Each row is a point on a tangle of strands that fork, close into loops and nearly touch. The rows are in no order.
In the rows, 128 means zero.
Two points are linked if the straight distance between their rows is under 211. Some points are linked to none.
Dateb: [110 127 136 138 113 140  86  98 159 102 128 143 174 134 128 111 113  96
 136 115 123 114 125 125 168 102 176 120 132 159 144 118 172  57 143 125
  94 145 154 115 164 132 130 218  87 149 143 201 101 171 151 123 132 158
  49 172 104 103 134 104 116 138 122 131  76  52 115 160 102 126  87 157
 124]
vuze: [154 139 162 149 113 150 165 120 120 126 120 155 116 100 135 111 148  98
 154 157 151 126 115 129 136 148 165 150 112  97 188 135 167 109 148 128
 101 138 154  76 147  83  99 119  91 154 158 110 129 128 131 141  92 153
 152 149 165  83  82  97 130 153 161 138  87 152 100 154  96 142 117 157
 137]
zev: [ 97 119 116 126 125  86 102  89  87 152 103 116 151  70 138 168 176 197
 116 124  87 110 134 143 116 139 168  96 141 130  74 108 142  86 128  84
 136 118 114 201  96 115 142 187 131 102 127 130 112 115 136 137 122 154
  85 117 104 167 183 130 113 164 135 103 123 101 111 187  83 103 120 175
 121]
gobo: [136 131 147 144 124 143 121  88 153  62 135 124 181 145 129  80 122 119
 124 125 121 155 103 130 138 141 181 109 106 131 159 140 184  33 151 112
  89 144 172  89 148 114 106 184  85 154 127 151 115 154 168 137 113 141
  73 158 127  90  96 101 113 148 127 148  71  97 113 161  88 113  89 193
 109]
Guz: [109 140 158  90 159 149  82 108 123 100 143 108 146 165 129 100  49  68
 189 119 165  79 107 152 127 119 120 134 120 144 110 133 179 140 140 184
  82 100 176  95 125 152 163 194 157 174 158 140 192 161 125  82 114 112
 117 106 148 114 118 166 103 124  76 145 130  78 187  93 148 132 132 113
 155]
miraf: [ 90 176 140 154 134 126 128 177 108 205 141  58 145 108 131 160 133 156
 164 155 147 130 153 125 105 109 124 104 142 165 107 147 119 174  88 131
 128 135 100 153 122 164 170 113 201  91  82 109 128  76 149 124  94 159
 159  78 115 139 118 165 120  97 150 143 193 149 122  78 160 130 151  71
 141]
Vori: [136 144 105  96  77 123 188 130  84  62 117 156 176 162 156 144 139 138
 136 125 108 181 103 137 152 153 138  82 161  78 118  74 128  78 184 109
 185 146 155  86  82  97 101 159  49 121  96 138 101 154 128 139 157 108
  88 162  80 136 150  91 138 167 104  55 124 100  83 145 149  83 106 168
 121]
guve: [112 141 157  78 130 143  86 103 124  84 146 145 170 146 124  73  71  66
 189 114 168  70 122 143 115 131 147 138 117 175 123 137 166 109 137 183
  66 103 141  97 153 116 150 206 165 162 186 171 160 155 151 111 115 139
  90 140 156 125 109 153  54 145 103 140 102  74 158  85 117 143 121 155
 129]
Bitut: [147 152 122 143 124  83 219 160 100 150 114 133  98 155 144 167 136 156
 123 125 109 164  93 179 154 172 100  78 148  91 130  87  58 175 152 128
 170 169 105  92 105 107 102  82 102  97  76  95  82 126 105 136 160 146
 140 110 106 148 120 154 147 147 130  73 188 152  65 111 160 108 155 139
 123]
lunam: [111 115  96  79  83 115 155  96 104  90 147 129 206 132 165 154 134 134
 124 126  90 159 125 130 118 133 140 102 158 111 110  44 144  67 163 106
 197 134 120 150 105  86  90 185  52 106 107 169 113 154 123 111 151 104
  63 162  70 150 184  98 140 159  96  57 133  75 111 164 155  75 113 170
 138]
ran: [137 116 113 143 116 149 144 162 127 201  91 158 107  64 140 170 179 160
 140 117 109  81 130 101 129  98 179 126 129 127 142 164 134 149 129  76
 117 121 107 163 133 138 130 101 164 115 150 112 113 138 121 164  84 153
 136 108 170  91 133  98 142 148 169 128 109 158  97 165  90 166 105 118
  96]
rizu: [183  99 119 129 121 100 118 135 170 112 115 147 103 153 133 125  82  83
  99 107  53 183 116 171 102 127  80 135 164 142 178  59  47 168 139 105
 154 186 108 166 129 143  80 132  79  98  98 137 141 147 102  94 201 134
 146 119  72 116 175 176 155 169 118  91 187 158 147 119 181 119 139 113
 143]
zuzuk: [ 56 129 120 145  97  89 138 152 109 114 125 117 139 114 138 176 193 148
  73 146 114 147 142 136 153 153  75  79 136 136 139 139 114  95 122 123
 143 127 125 136 131  85 156 134  93 128  69  94  67  81 143 167 147 146
 131 111  70 175 143 125 162  69 107 106 156 111  87 123 138  90 170  80
 152]
lep: [115 173 133 125 145 154 175 150  85 197 124 116 124 104 139 165 108 171
 184 133 145  75 110 134 126 107 181 113 132  88 115 174 174 206 105 126
 131 105 126 120 112 131 160 105 178  77 117 107 139  97 161 142  51 112
 136  73 165  78  84 139 111 107 155 139 166 140  86 136 153 159 142 138
  98]
mukuz: [140 109 117 143 108 108 129 134 127  84  79 144 131 119 123 158 164 117
  89 121  69 196 123 148 153 154 113 131 145 118 151  94  87 102 168  91
 139 156 124 131 105 105 104 148  51 136  79 125  91 113 119 126 145 155
 159 163  83 134 154 131 146 149 125 125 139 131 105 156 122 122 113 134
 144]
dinob: [168  88  97 116 114 120 146 107 164 128 121 144 123 124 132 128 108 128
 109 122  77 175 134 161 100 146 126 140 154 124 147  31  97 148 155 116
 195 176  95 173 102 150  76 107  87 119 105 141 156 167  87  96 189 131
 122 107  98 158 178 131 153 179 108  92 154 166 167 145 124 124 137 146
 117]
luk: [152 116 115 125 109 148 116 108 128 116 156 140 136 124  94 100 107 158
 147 144 140 148 152 147  74 130 139 148 125 116 132  85 101 123 145 131
 158 128 107 148 112 158 111  86 148 147 151 124 145 155 102 117 152 124
 113 110 166 166 154 122 111 165 115 141 107 149 171 131  83 121 125 178
  91]
rozuv: [153 134 158 164 154 160  73 118 167 106 110  97 116 165 104  62  70 120
 123 135 122 140 118 119  93 100  97 167 129 127 140 139  95 149 105  93
  80  99 218 136 104 184 158 141 164 164 145 135 173 109 100  51 118 101
 130 142 140 137 135 166 144 108  85 211 140 132 217 128 133 163 132  55
 162]
Benu: [101 134 109  56 100 117  91 127 126 148 168 183 126 111 150 137 137  75
 143 105 149  90 167  97 106  55 109 149 151 229 116 101 132 112 112 149
 142  83  89 195 161 126 160 181 159 131 162 155 156 160  76 107 111 167
 107 157  94 182 164 109  83 162 104  95 116  77  97 109 144 149 104 139
 138]
Fato: [122 119 114 150 151  60 128 134 157  73 107 143 116 187 131 143  81 148
  85  91  66 165  87 140 161 146  78  63 151 146 121  96  97  99 125  90
 145 154 142 128 129 103 102 163  53 110  61 156  73 100 150 124 189 102
 125 143  81 125 163 185 139 106 115 127 160  93 104 112 195  65 124 106
 158]
zano: [133 111 129 164 116 136 159 171 143 165 131 102 120 105 103 189 169 127
  86 130 102 149 146 108 135 152  86 138 137 110 115 134  33 159 134 135
 163 190  89 110 106 165 105  29 125  88  67  96 120  92 110 150 183 164
 163 118  61 146 133 132 170 153 136  94 162 234 138 105 127 132 157 104
 107]
Zan: [122 112 129 188 163 112 110  73 163 120  50 102 146 125 158 147 136 179
  94 121  75 154  93 156 118 125 122 103 122 129 129 172 179  87 103  75
  72 122 163 140  98 118 130 190  86 114  85 123 118 105 172  99 105 137
 132 149 127 104 116 179 132 145 115 198 104 124 120 181 112 115  86 125
 127]
tusu: [122 166 135 111  95 135 177 134  80 133 176 110 155 121 143 160 193 162
 141 171 199 120 113 139 134 163 123 123 125  68 111 119 131 125 126 153
 163 142 100  76 107  74 113 103 122 122 113  89 100 123 119 151 110 133
 137 135 129 182 133  98 118 125 143 100 153 149  81 144 120 117 153 185
  94]
Kuz: [148 113 130 136 136 134 128 124 139 130 140 115 110 130 109 105 112 128
 138 139 137 142 140 125 117 132 133 155 121 114 144 117 133 163 131 140
 131 126 132 127 129 153 130  95 140 148 123 111 149 137 116 119 122 113
 166  96 172 110 120 130 143 127 147 156 123 166 160 133 112 137 118 126
 145]
Duzu: [116 125 144  59 128 122  71 101 146  84 176 135 179 158  99  89 100  90
 160 111 158 121 154 142  88 106 127 159 127 176 119  98 142  99 150 193
 109 122  89 128 155 122 126 187 138 135 184 169 128 158 136 109 144 121
  77 155 129 141 150 139  93 159  96 121 100  65 139  90 139 108 157 169
 118]
filet: [ 91 137 124 156 145  96  99  87 112 132 102 119 147 103 129 155 138 198
 115 127 108 117 125 154 122 132 154  91 118 137 101 135 163  90 119  96
  95 127 137 153  87 110 141 196 119 114  98 129 111 114 171 140 125 129
 103 122 137 139 149 143 115 131 126 156 110  89 106 173 118 109 110 153
 114]
vav: [113  97 117 154 138 127  72 102 156 120 108 126 115 143  86  78 140 140
  74 105 119 141 140  93 145 138 128 147  85 151 116 168 110 107 130 115
 102 116 150 130 146 156 130 117 140 144 164 136 135 106 157 139 120 118
 128 166 150 130 104 139 125  70 144 198  64 111 151 128  89 154 104 111
 109]
papo: [ 95 176 122 123 140 117 105 153 122 170 160  75 123 125 140 163 103 138
 163 140 145 112 137 147 107  98 101  89 118 153 128 109 133 195 101 133
 132 123 106 143 138 115 168 166 177 104  79 120 116 101 142 108 121 136
 137  54 129 169 133 164 126  92 130 117 171 108  99  84 168 124 140  77
 161]
Noter: [144 165 136  99 162 161 144 125 100 164 149  98 130 135 150 111  44  96
 233 123 173 104 118 163 104 112 143 107 146 120 126 132 180 211 123 162
 143 114 163 105 136 156 175 130 184 136 140 118 191 161 102  85  93 103
 141  87 153  83 102 114 120 129 106 121 183 120 171 135 143 115 130 151
 149]
Rolo: [144 158 145 116 119 141 187 122  93 155 164 121 123 139 141 147 145 153
 152 168 202  92  93 131 140 171 144 129 107  53 107 157 179 154  99 160
 153 148 120  77 106  71 120 104 139 115 119  86 125 125 130 155  98 111
 136 133 172 127 100 111 108 117 163 104 147 146  97 130 125 121 144 198
  96]
vuve: [122 106 115 145 133 128 161 151 142 187 130 124  93 118 116 159 184 156
  95 129 114 124 125 112 157 156 115 125 135 104  95 139  86 177 116 145
 154 164  71 125 128 173 124  46 148  96  94 100 113 107 117 159 145 128
 150  90 113 134 128 119 174 123 153 107 152 208 118 128 120 134 156 102
 107]
vami: [124 140 140 118  99 136 102 121 119 126 134 176 162 109 145 102 136  79
 165 111 141  90 146 147 133 108 174 123 139 163 166  99 157  83 137 134
 107 127 133 132 165 113 127 212 100 146 176 171 114 188 116 141 108 164
  68 156 120 134 136  83 105 164 114  96  89  72 103 166  77 132  98 167
 118]
posok: [129 101 144 162 122 121  90 137 160  97  87 109 136 140 108 129 163 110
  53 125 112 194 127 140 145 147 101 155 115 142 157 134  90  92 155 110
 108 137 137 119 116 113 112 136  64 142 102 128 101  88 139 105 138 157
 158 191  98 134 139 139 150 113 120 187 104 116 119 139 131 152 137 113
 140]
Felob: [109  95  96 164 151 123  94 112 164 153  85 144 107 118 102 126 158 142
  72  86 101 122 120 105 167 141 144 124 104 129 117 193 142 117 115 116
  95 110 137 136 150 139 140 135 127 124 163 143 117 123 150 152 125 121
 143 140 145 106  96 127 143  73 173 182  69 119  89 166 111 151  81  81
 111]
Fir: [138 111 118 181 173  88 164  86 147  89 106 101 123 180 153 111  92 145
 101 123 104 143  47 123 161 162 134  71 102  85 123 148 207  96 115 141
 113 138 185  77 127 112  99 134  76 116  94 157 119 135 137 152 166  76
 138 113 123  71  72 147 132 134 130 148 132 124  71 123 173  96  65 128
 147]
Ris: [ 98 113 101 147 125 118 147 111 115 141 104 164 108 107 120 151 207 171
  96 104 100 113 130 108 166 145 165  90 119  94 118 177 140  89 113 119
 118 128 127 131 124 123 123 141 101 118 144 115  91 118 157 185 135 127
 111 134 128 110 120  92 162  92 177 121  84 120  69 193  88 143 104 124
  98]
fudak: [145  98  97  89 102 143 139 124 144 175 143 173 105 102 154 118 172 134
 106 108 129 110 165 126 122 101 140 127 135 148 107  57 118 133 126 131
 188 136  82 168 143 145 127  94 135 106 155 159 150 176  88 133 141 121
  89 137 130 157 164  98 169 162 139  83 132 130 135 136 104 146 106 164
 121]
pona: [160 108 100 153 154 148 125 120 110 111  84 131 103 110  97 121  88 180
 141 126 116 117 152  91  95 107 146 129 117 104 103 204  84 146 133  80
 124  77 127 174 130 196 130  52 199 137 175 104 141  95 101 145 119 110
 134  94 197 111 110 146 115 107 125 169 115 185 200 147  91 151 138  97
  92]
Kolur: [166 135 118 120 126 160 172 116 100 104 107 159  93 124 141  99  81 145
 189 123 129  91 111 105 101 102 180 142 120  96 152 182 170 153 125  99
 123  71 145 103 142 157 122  66 168 140 205 101 143 143 107 152  99  96
 132 115 220  79  83 117  89 123 149 148 122 140 190 136  84 132 113 167
  92]
gafu: [142 139 157  40 112 128 123 136 124  92 178 159 148 151 102  70 145  96
 154 135 186 110 167 121  99 131 137 148 114 162 103 105 106 115 118 188
 128  99  81 118 143 127 134 120 172 136 186 152 124 154 138 139 140 112
  96 163 132 166 141  97  75 145 127 101  98 121 142  74 100  92 151 196
 106]
lor: [ 99 106 122 121 100 125 112 135 101 154 137 119 144 105  86 154 240 166
  96 134 128 128 171 109 138 132 113 128 134 138  99 154  91  74 121 129
 114 127  88 155 127 159 139  84 138 126 151 103 110 107 133 188 133 157
 103 162  93 179 147 110 130 107 147 125 105 149 130 132  62 143 142 156
 104]
vit: [110 102 116 127 145 120  69 107 152  94 130 122 128 167  69  77 137 169
  65 112 122 159 178 105 112 130 113 157 111 163  80 143  88 114 125 132
 127 126 119 160 124 182 142 104 156 138 138 149 137 123 167 135 171  91
  99 143 139 155 149 133 125  94 119 178  79 107 181  96 106 145 135 138
 107]
nim: [180 122 127 149 133 120 148 163 154  89 115 129 101 163 110 130  86  87
  95 128  94 195 121 155 109 149  90 143 124 128 177  78  48 178 147 120
 140 169 117 119 120 130  81  93  83 128  76 115 125 111 120 104 178 135
 184 121  89 115 137 162 151 167 126 111 163 190 133 101 168 136 152 112
 133]
Tikop: [133 145 142 126 149 142 200 121 120 171 130  94 102 122 148 144 119 145
 162 158 159 105  86 117 147 150 144 118 115  63 141 163 177 198  93 154
 139 134 133  98 118 102 126  87 120 108 102 112 143 105 142 146  77 105
 163  96 159  78  79 136 124  88 168 135 158 160  92 123 154 142 147 133
 125]
Nosoz: [110 118 107 129 134 165 121 143  87 135 106 105 128 100  81 132 122 184
 155 137 136  84 142  85  95 125 123 121 117 154  86 212  91 120 115 118
 112  89 114 168 112 189 158  44 200 130 170  98 138  88 148 173 114 126
 144 111 167 142 118 141  80 134 137 175 136 187 189  95 104 163 156 128
  73]
rofa: [158 123 165  82 164 103 142 127 129  77 172  91 121 165 111  66  93 103
 134 172 205 136 144 107 113 164 109 199 103 101  92 128 142 161 109 179
 132 136 144 130 129 118  99  61 167 171 116  97 188 108 166 102 133  85
 146 113 146 112  97 121 121 104 122 132 109 154 200  63 147 129 192 143
 141]
bod: [103 142 133 159 158 123 116 118 140 167  96 141 102 117 120 147 146 105
 107 140 144  87 111 109 174 131 149 137  95 121 144 187 178 133  94 138
  65  87 161 109 137 120 148 145 106 132 129 134 124 131 157 130  96 140
 151 120 142  98  84 142 120  69 158 172  97 111  84 162 145 165 102  62
 153]
sima: [112 132 139 156 141 127 136 167 116 196 141  66 138 109 111 161 146 172
 154 146 134 122 145 102 117 121 125 123 141 121  95 164 102 177  96 153
 140 147  86 143 112 185 140  54 197  79  97 101 131  86 140 149  92 150
 154  88 109 112 108 143 137 118 151 144 165 201 140  95 135 136 165  98
 108]
bizes: [129 129 153 110 193 131 100 123 152  97 154  79 109 201 139 108  46  81
 160 109 136 126  92 161 135 113  84 147 120 129 143 111 147 159 118 166
  89 123 178 102 148 155 138 185 134 155 123 140 172 147 114  70 146  93
 141 107 110  98 127 172 150  96  99 140 154  91 182 103 180 121 141  73
 185]
nelu: [140 111 112 170 175  84 139  97 169  87  93 115 124 183 135 116  82 131
 104 105  73 182  60 149 156 159 111  81 134 113 134 106 149 106 122 112
 127 156 169 104 133 138  96 164  62 121  71 160 106 134 145 119 176  94
 139 111 114  91 122 172 137 138 124 141 155 121 109 122 166  91  82 133
 152]
bovo: [131 135 120 101 133 149 108 120 106 163 148 157 117 122 149 109  85  91
 184 113 167  87 126 162 147  92 152 102 123 147 118 126 173 166 120 167
 154 109 129 110 148 146 165 167 169 145 146 138 167 186 104 132 121 107
 124 106 170 111 120 104 104 128 110  86 136  91 140 123 139 128  94 160
 106]
dom: [ 86 129 113 137 121 107 136 122  95 135 106 133 133 111 102 160 227 190
 119 128 138 101 128 106 150 161 152 102 127  92 107 193 139  64 119 122
 106 119 110 129 124 126 125 131 131 121 151  81  89 108 147 213 110 144
  99 148 133 139 132 113 130  87 150 118 104 129  94 162  61 155 133 160
  60]
lodak: [112 183 117  81  81 142 181 172  90 158 195 125 163 114 160 170 239 137
 126 173 199 108 135 113 132 132 113 140 157  95  86  97  94 120 114 152
 182 132  80  91 125  84 134  74 134 103 145 101  88 148 110 145 132 137
 121 128  88 207 134  82 146 132 134  71 157 158  85 118 124 105 158 155
  96]
muv: [173 157 128  88 126 187 180 156  84 170 139 147 116 118 152 120  68 139
 221 114 151  78 112 129 107 112 179 123 140  93 102 184 160 173 107 120
 165  74 142 130 133 141 150  67 186 118 179 104 157 166 124 153  80  97
 151 116 216  75  92  89  91 126 119 136 176 138 169 130 134 125 132 185
  63]
zoze: [164 125 115 104 104 163 146 132 111 133 154 166 119 115 114 111 136 157
 178 126 158 111 142 120  93 134 168 135 122 109 132 116 105 113 128 114
 143 116  93 143 134 144  98  61 161 117 195 108 129 159  92 154 124 139
 113 140 185 165 131  97  82 180 136 135 102 157 160 121  57 119 115 209
  58]
vufu: [113 148 116 118  90 113 187 158  84 134 149 167 132 135 163 165 164 137
 101 134 115 119 122 127 179 141 123  88 141 117 114  71 114 136 144 128
 199 151  96 111 113  85 132 111  99 110 120 139  86 159 107 153 151 104
  86 134 111 184 152 104 176 129 125  25 150 104  72 129 160 105 139 112
 147]
Tovi: [ 80 124 121 156 131  62 135 148 137  83 110 130 102 151 127 156 141 148
  65 118  89 162 107 130 169 173  73  58 129 130 137 135  88 110 113 130
 155 135 140 117 134  87 125 120  75 114  64 116  65  76 150 151 175 119
 131 141  84 151 155 169 155  68 115 114 166 106  81 107 179  76 152  88
 148]
tul: [122 103  96 114 121 144 114 133 148 175 135 169  88 130 148 124 128 115
 136  99 123  99 144 129 160  97 143 113 132 156 122  93 144 157 123 140
 162 137 102 151 160 156 151 159 134 129 127 161 147 169 100 125 136 114
 125 114 134 129 155 105 155 130 135  76 134 102 134 139 145 147  81 117
 142]
mafil: [122 108 108 115  94 100 123 149 122  92 101 146 142 120 151 164 151  98
  78 105  45 176 131 139 170 132 102 119 170 130 144  72  81  94 172  72
 158 151 117 179 124  86 114 168  53 108  90 147  94 114 125 110 149 152
 129 156  61 135 186 135 149 140 123  96 155  94 102 160 148 115 122 102
 178]
Sefu: [117 107 152 163  93 128  83 166 133 150 161  87 158  95  97 177 196 126
  74 148 134 159 184 102  94 102  76 176 125 176 120 138  72  97 120 127
 106 158  91 138  99 148 124  96 133 117  98  96 118  58 123 147 152 161
 162 153  57 152 151 107 134 115 108 147 115 150 126  88 132 136 165 103
 141]
fomi: [174 134 105 160 124 161 154  91 104 102  89 147 110 109 131 107  64 161
 182 148 104 129 130 112  81  84 170 141 128  95 153 176 140 144 147  84
 117  85 146 137 137 204 119  83 185 145 191 105 149 131  74 124 117 108
 138  98 211  86  99 136 106 124 121 167 120 150 210 156  92 134 109 124
 101]
lin: [ 83 140 129 180 166  85 138  94 151 158  77  88  98 104 142 154 157 131
  80 138 134 112 108 124 142 156 104 114  94 104 148 198 167 138  74 131
  67  78 185 118 130 110 135 111  89 104 102 129 136  83 157 130  85 148
 171 133 127 103  90 172 130  77 138 184 141 128  74 141 158 153 120  57
 161]
vik: [102 152 118 147 150 114 131 135 125 148 142 114 106 134 157 163  79 132
 137 130 116 121 102 161 142 125 101  88 111 128 157  98 150 176 114 129
 135 149 135 108 155  93 138 192 107 128  83 141 106 128 131 118 151 118
 128  78 124 133 122 164 138 101 138  84 164  94  75 126 173 112 124  84
 168]
dib: [180 107 141 156 153 132 161 125 152  90 109 117 103 143 117 100  98 108
 110 156 116 178 104 140 117 174 117 154 112  91 178 105 113 160 148 131
 139 149 149  91 122 136  76  68  94 149  95 111 153 115 117 105 152 123
 178 114 138 100 100 152 149 153 137 139 134 194 136 123 145 142 130 128
 150]
gen: [141 115 169  94 138 148 102 115 174  70 152 119 160 162 106  76 102  79
 128 129 143 145 120 149  98 135 119 183 123 136 144 100 143  96 181 181
 104 134 115  90 159  95  89 165 115 170 144 157 133 139 150 107 128 121
 112 136 139  95 118 136 123 146 115 142  89 105 161  95 150 127 180 143
 146]
pud: [142 149 145 147 110 137 190 141  89 164 128 162 113  92 156 136 172  99
 133 158 155 108 127 128 175 145 160 127 132  93 166 139 149 128 135 114
 113 143 142  75 134  59 114 122  84 140 129 107  98 134 134 155 113 158
 156 134 139 101  97  88 135 141 161 107 110 130  59 165 119 144 123 122
 145]
mege: [134 136 158 111 140 144 128 136 131 117 158  90 119 130 107  91  88 105
 163 160 176 119 143 106 104 121 114 170 115 123 120 124 137 155 129 150
 120 132 122 121 120 121 131  85 180 163 133 107 174 115 158  97 101 120
 169 125 158 101 116 132 117 129 137 156 114 167 175  82 128 131 150 130
 147]
Pokil: [167 106  96 154 149 149 164 104 132 159 106 109 111 119 152 141  86 195
 161 120  94 142 114 174  73 141 167 127 146  87 137 123 134 186 139 111
 145 154 121 150 100 174 111  99 141 105 120  93 145 145  86 128 118 108
 108  58 176  73 107 111 144 168 132 108 151 177 165 169  96 117 131 174
  79]
vanep: [122 140 165  91  96 134 128 152 116 104 175 148 131 119 148 160 141  66
 140 156 178 119 145 136 135 103 111 142 149 148 149 126 144 127 172 163
 102 130  93  84 174  18 107 195 111 155 139 132  89 126 149 113 124 162
 139 131 112 131 129 113 134 127 135  83  96 103  77 118 179 108 181  84
 174]
pemen: [118 116 136 145 171 109 112  88 150  92 139 105 119 184 136 101  98 108
 125 126 144 110  88 106 162 160 146 123  79 109 122 141 200 119 112 167
 105 125 170  79 142 117 107 141 100 151 115 163 155 141 145 134 137  78
 144 112 145  88  73 134 128  90 144 144 116  97 125 111 153 110 100 127
 158]
fere: [126 103 104 107 143 135  43 114 165 135 129 130 106 130 111 101  85 133
 119 103  93 125 141 117 105  81  99 156 135 185 104 109  96 139 116 123
 135 123 145 200 116 190 177 182 177 148 143 149 174 142  93  96 152 122
 128 141 121 152 183 136 128 130  79 173 135  89 203 112 123 170 117  91
 147]
bev: [116 158 128 144 103 105 188 141  77 100 121 162 149 152 170 156 116 133
 128 132 119 131 109 128 177 143 135  67 135  82 134  84 144 106 159 111
 174 154 149  76  97  78 116 170  76 126  99 150  76 168 123 152 157  99
  91 132 104 154 135  87 155 133 110  41 142  81  57 152 156  78 117 109
 140]
gal: [130 119 129 197 164 114 134  98 174 131  59  84 109 137 142 128 130 155
 107 118  90 136 103 156 106 137 114 130 101 101 177 164 149 141 104  94
  73 110 163 125 101 138 122 129  84 118 107 111 141  94 128 106  77 135
 158 128 127 100 112 187 136 125 151 189 143 178 107 154 132 130  99  93
 154]
lurar: [ 92 152 154 138 115 114 124 161  95  74 132 162 151 124 148 152 104  91
 115 160 156 111 142 133 170 133 127 118 133 133 154 128 166  94 159 147
 109 125 142  75 162  26 120 209  57 165 117 149  82 145 156 128 114 165
 103 126  98 138 113 105 128 106 119  96  99  68  67 142 153 101 140  81
 163]
fogir: [126 126 129 143 166 146  48 129 152 137 107 102 117 154 105  96  92 137
  84 105 117 131 138 111 113 108  95 161 121 169 102 152  67 144 108  97
  80 109 185 160  90 180 183 156 174 150 136 142 166  96 115  83 138 102
 137 145 141 158 142 149 129 110  84 202 128 114 210 111 132 167 122  49
 140]
beg: [143 143 117 157 105 146 156 160 114 209 119 170 120  68 174 162 162 130
 144 125 126  96 132 134 136  95 164 122 142 125 163 118 140 144 131  79
 122 147 128 145 141 110 123 144 113 118 131 128 103 150 106 128  96 174
 152 121 141  94 120  89 151 163 157 115 139 141  71 183 105 160 103 116
 131]
dudaf: [102 122 123  76 113 134  74 118 132 139 129 193 129 113 122  97 135  76
 146  91 131  94 157 110 133  94 154 131 131 210 133 100 131  95 126 143
 126 102 101 179 181 139 155 181 142 144 187 184 139 189 106 141 124 157
  60 176 116 162 158  99  87 157 116 102 101  59 118 130  93 152  71 154
 130]
dufet: [121 131 107 101  95  84 164 152 112 125 147 168 119 136 159 182 140 104
  80 100  67 152 130 132 161 109  95 113 154 158 140  71 100 126 153 104
 167 151  94 160 122  83 115 133  89  82 115 139 101 138 100 103 171 105
 115 139  82 162 178 126 185 143 117  48 158  92  90 128 173 115 139  99
 184]
dul: [114 118 113 154 164 135  85  93 165 114 116 121 123 155 124  93  86 131
 129 104 103 120  96 131 154 122 151 116 106 123 130 130 193 105 118 128
  91 119 177  96 134 171 144 186 129 146 127 150 161 160 136 122 128  93
 124 107 159  96 102 145 125 113 121 171 107  88 146 153 120 122  66 113
 140]
zipav: [127 152 145 116 121 150 128 153  94 113 147 105 121 116  93  89 107 125
 165 167 176 107 161  70 105 124 118 143 119 154  92 187 111 139 105 137
 138 105 128 148 113 159 138  44 204 129 171 110 157  94 165 137 107 127
 163 149 161 144  97 131  73 145 130 175 130 188 200  78 115 147 155 145
 103]
Dezuk: [112 112 111  65 110 123  75 128 161 147 151 161 106 115 135 127 115  96
 115  92 117 108 159 103  95  44  90 171 148 221 111  99 112 136 115 139
 155 118  95 209 134 159 160 167 182 120 143 145 175 158  71 100 134 151
 123 164  96 168 185 116 122 160  96 115 131 104 143  99 134 165 119 112
 157]
lutim: [146 178 168  64 156 149 139 145 101 142 156  99 129 125 143  96  45  54
 243 145 196  91 129 129 130  98 120 118 170 126  89 161 179 179 113 165
 143 106 152 105 128 122 188 118 210 147 153 131 194 131 146  65  80 113
 154 115 160  88  95 134 106 120 124 114 166 127 174  98 162 114 141 130
 145]
pov: [138 125 159  90 114 128 127 144 138  85 163 130 134 136 122 119 144  77
 134 146 155 163 137 145 119 131 109 164 140 146 154  93 123 120 174 163
 125 136  93  85 158  59 101 154 103 147 125 132 111 119 134 106 133 135
 143 150 112 127 141 119 142 145 134 102 102 119 104 101 161 125 167 120
 155]
fud: [147 180 142  98 126 169 163 172  68 198 137 131 126  90 137 134  99 130
 211 131 152  72 116 114 132 100 182 121 147 123  87 180 153 189  97 122
 148  90 115 148 113 132 175  91 204  89 148 123 153 140 161 145  52 128
 161 108 181  85  96 118  81 125 144 146 178 142 118 124 148 142 133 147
  81]
depu: [145 116 152 146 119 137 147  92 136  71  97 120 165 140 146  86 153  96
 100 139 125 165  93 119 138 175 155 165  96 115 176 154 178  48 156 123
  91 135 178  88 152  86 100 145  67 161 140 133 119 125 165 122  86 170
 113 173 137  85  75 118 120 154 137 175  77 124 104 160 106 136 106 163
 136]
nizav: [159 117 164 167 161 167  73 102 198  99 100 116 124 163 126  55  69  70
 100 113 109 148  73 120 134 112  97 192 123  97 170 123 121 122 138 119
  84 112 212 103 160 158 128 158 129 160 164 149 160 119  87  65 118 102
 136 135 127  99 113 144 155  93 111 185 102 129 193 117 138 137 124  51
 175]
zom: [154  73 102 185 149 128  72 112 179 158  82 117 106  87 112 134 106 161
  86 110  66 140 146 123 105 126 127 137 123 126 145 143  72 154 131  70
 104 141 128 192 111 186 135 113 157 124 135 123 138  86  99 121 130 141
 151 100 135 125 155 157 151 131 145 150 124 193 184 146  98 140 115  81
 129]
ravu: [123  95 153 175 115 125  71 150 165 114 130  83 143 117  87 157 182 108
  33 131 128 182 172 126 111 120  75 196 115 169 144 151  67  93 139 118
 102 140 133 133  94 118 117 100  90 122  83 104 110  50 144 127 154 145
 166 193  69 140 142 125 146 102 104 162 111 128 137 100 134 142 181 109
 131]
gog: [144 105  96 100 105 134 142 130 138 151 149 135 118 121 127 142 155 162
 119 131 136 145 161 144  92 131 132 145 139 124 100  56  97 143 134 131
 187 148  83 171 111 154 106  74 137 125 124 131 147 162  95 111 160 113
 100 105 124 172 165 112 145 168 133  96 128 169 151 139 106 127 140 177
 107]
Tuzo: [169 146 139  69 107 150 150 143 116 110 167 178 137 122 109  64 159 112
 193 129 182 107 161 123 118 155 165 131 113 109 142 117  97 109 118 145
 129 101 105 105 144 117 110  82 155 112 204 138 115 160 120 160 119 146
  81 164 159 180 128  88  69 167 147 113 116 141 146 107  58 100 126 216
  74]
kiv: [ 82 148 136 153  83 105 116 173 105 170 153  96 165  76 134 190 195 149
 106 149 131 140 180 122 110 105  78 115 153 172 125 139 108 106 111 126
 107 129 100 151 130 104 150 117 137 129  87  92  87  82 127 138 130 180
 157 102  61 171 152 128 129  89 114 109 146 121  95 111 145 114 164  91
 149]
gera: [113 103 112 123 126 115 110 126 134 132 139 124 137 137  65 130 200 170
  72 127 125 146 171 112 123 149 110 148 123 143  74 136  94  97 112 141
 148 137  81 156 117 174 136  90 158 121 135 111 125 115 153 166 168 104
  92 142 107 185 159 133 127 104 125 129  87 144 152 103  86 135 147 148
 103]

How many points has the smallest loop of links through each point below? Write - if it is on no loop.
Felob => 7
luk => 7
filet => -

A piece is all that can be reached along the links. How many separate loops has the piece of each point below (a circle has one, a figure eight two, a Y none), and how many tips (points with one link)?
fogir => loops 0, tips 2
Vori => loops 0, tips 2
zev => loops 1, tips 1
zano => loops 0, tips 2
dinob => loops 1, tips 5

A fork is a point with three links, a tip a point with one. Leave the first point through the second and follow the links. Name the first fork or tip that comes.
Kolur; muv => lodak
vav; vit => Felob
ravu; posok => lunam
nizav; rozuv => ran
muv; Kolur => mege
kiv; zuzuk => dul
pud; vuze => nizav

Name the points in between on the shortest way along the links from the first point to the second, in order.
guve; fudak => Duzu, gafu, Tuzo, zoze, luk, gog
ran; nizav => beg, pud, vuze, depu, gobo, Dateb, vami, dudaf, Benu, Dezuk, fere, fogir, rozuv
bizes; vanep => Guz, guve, Duzu, gen, pov
rofa; bovo => mege, Kuz, luk, gog, fudak, tul
gal; gera => lin, bod, Felob, vav, vit
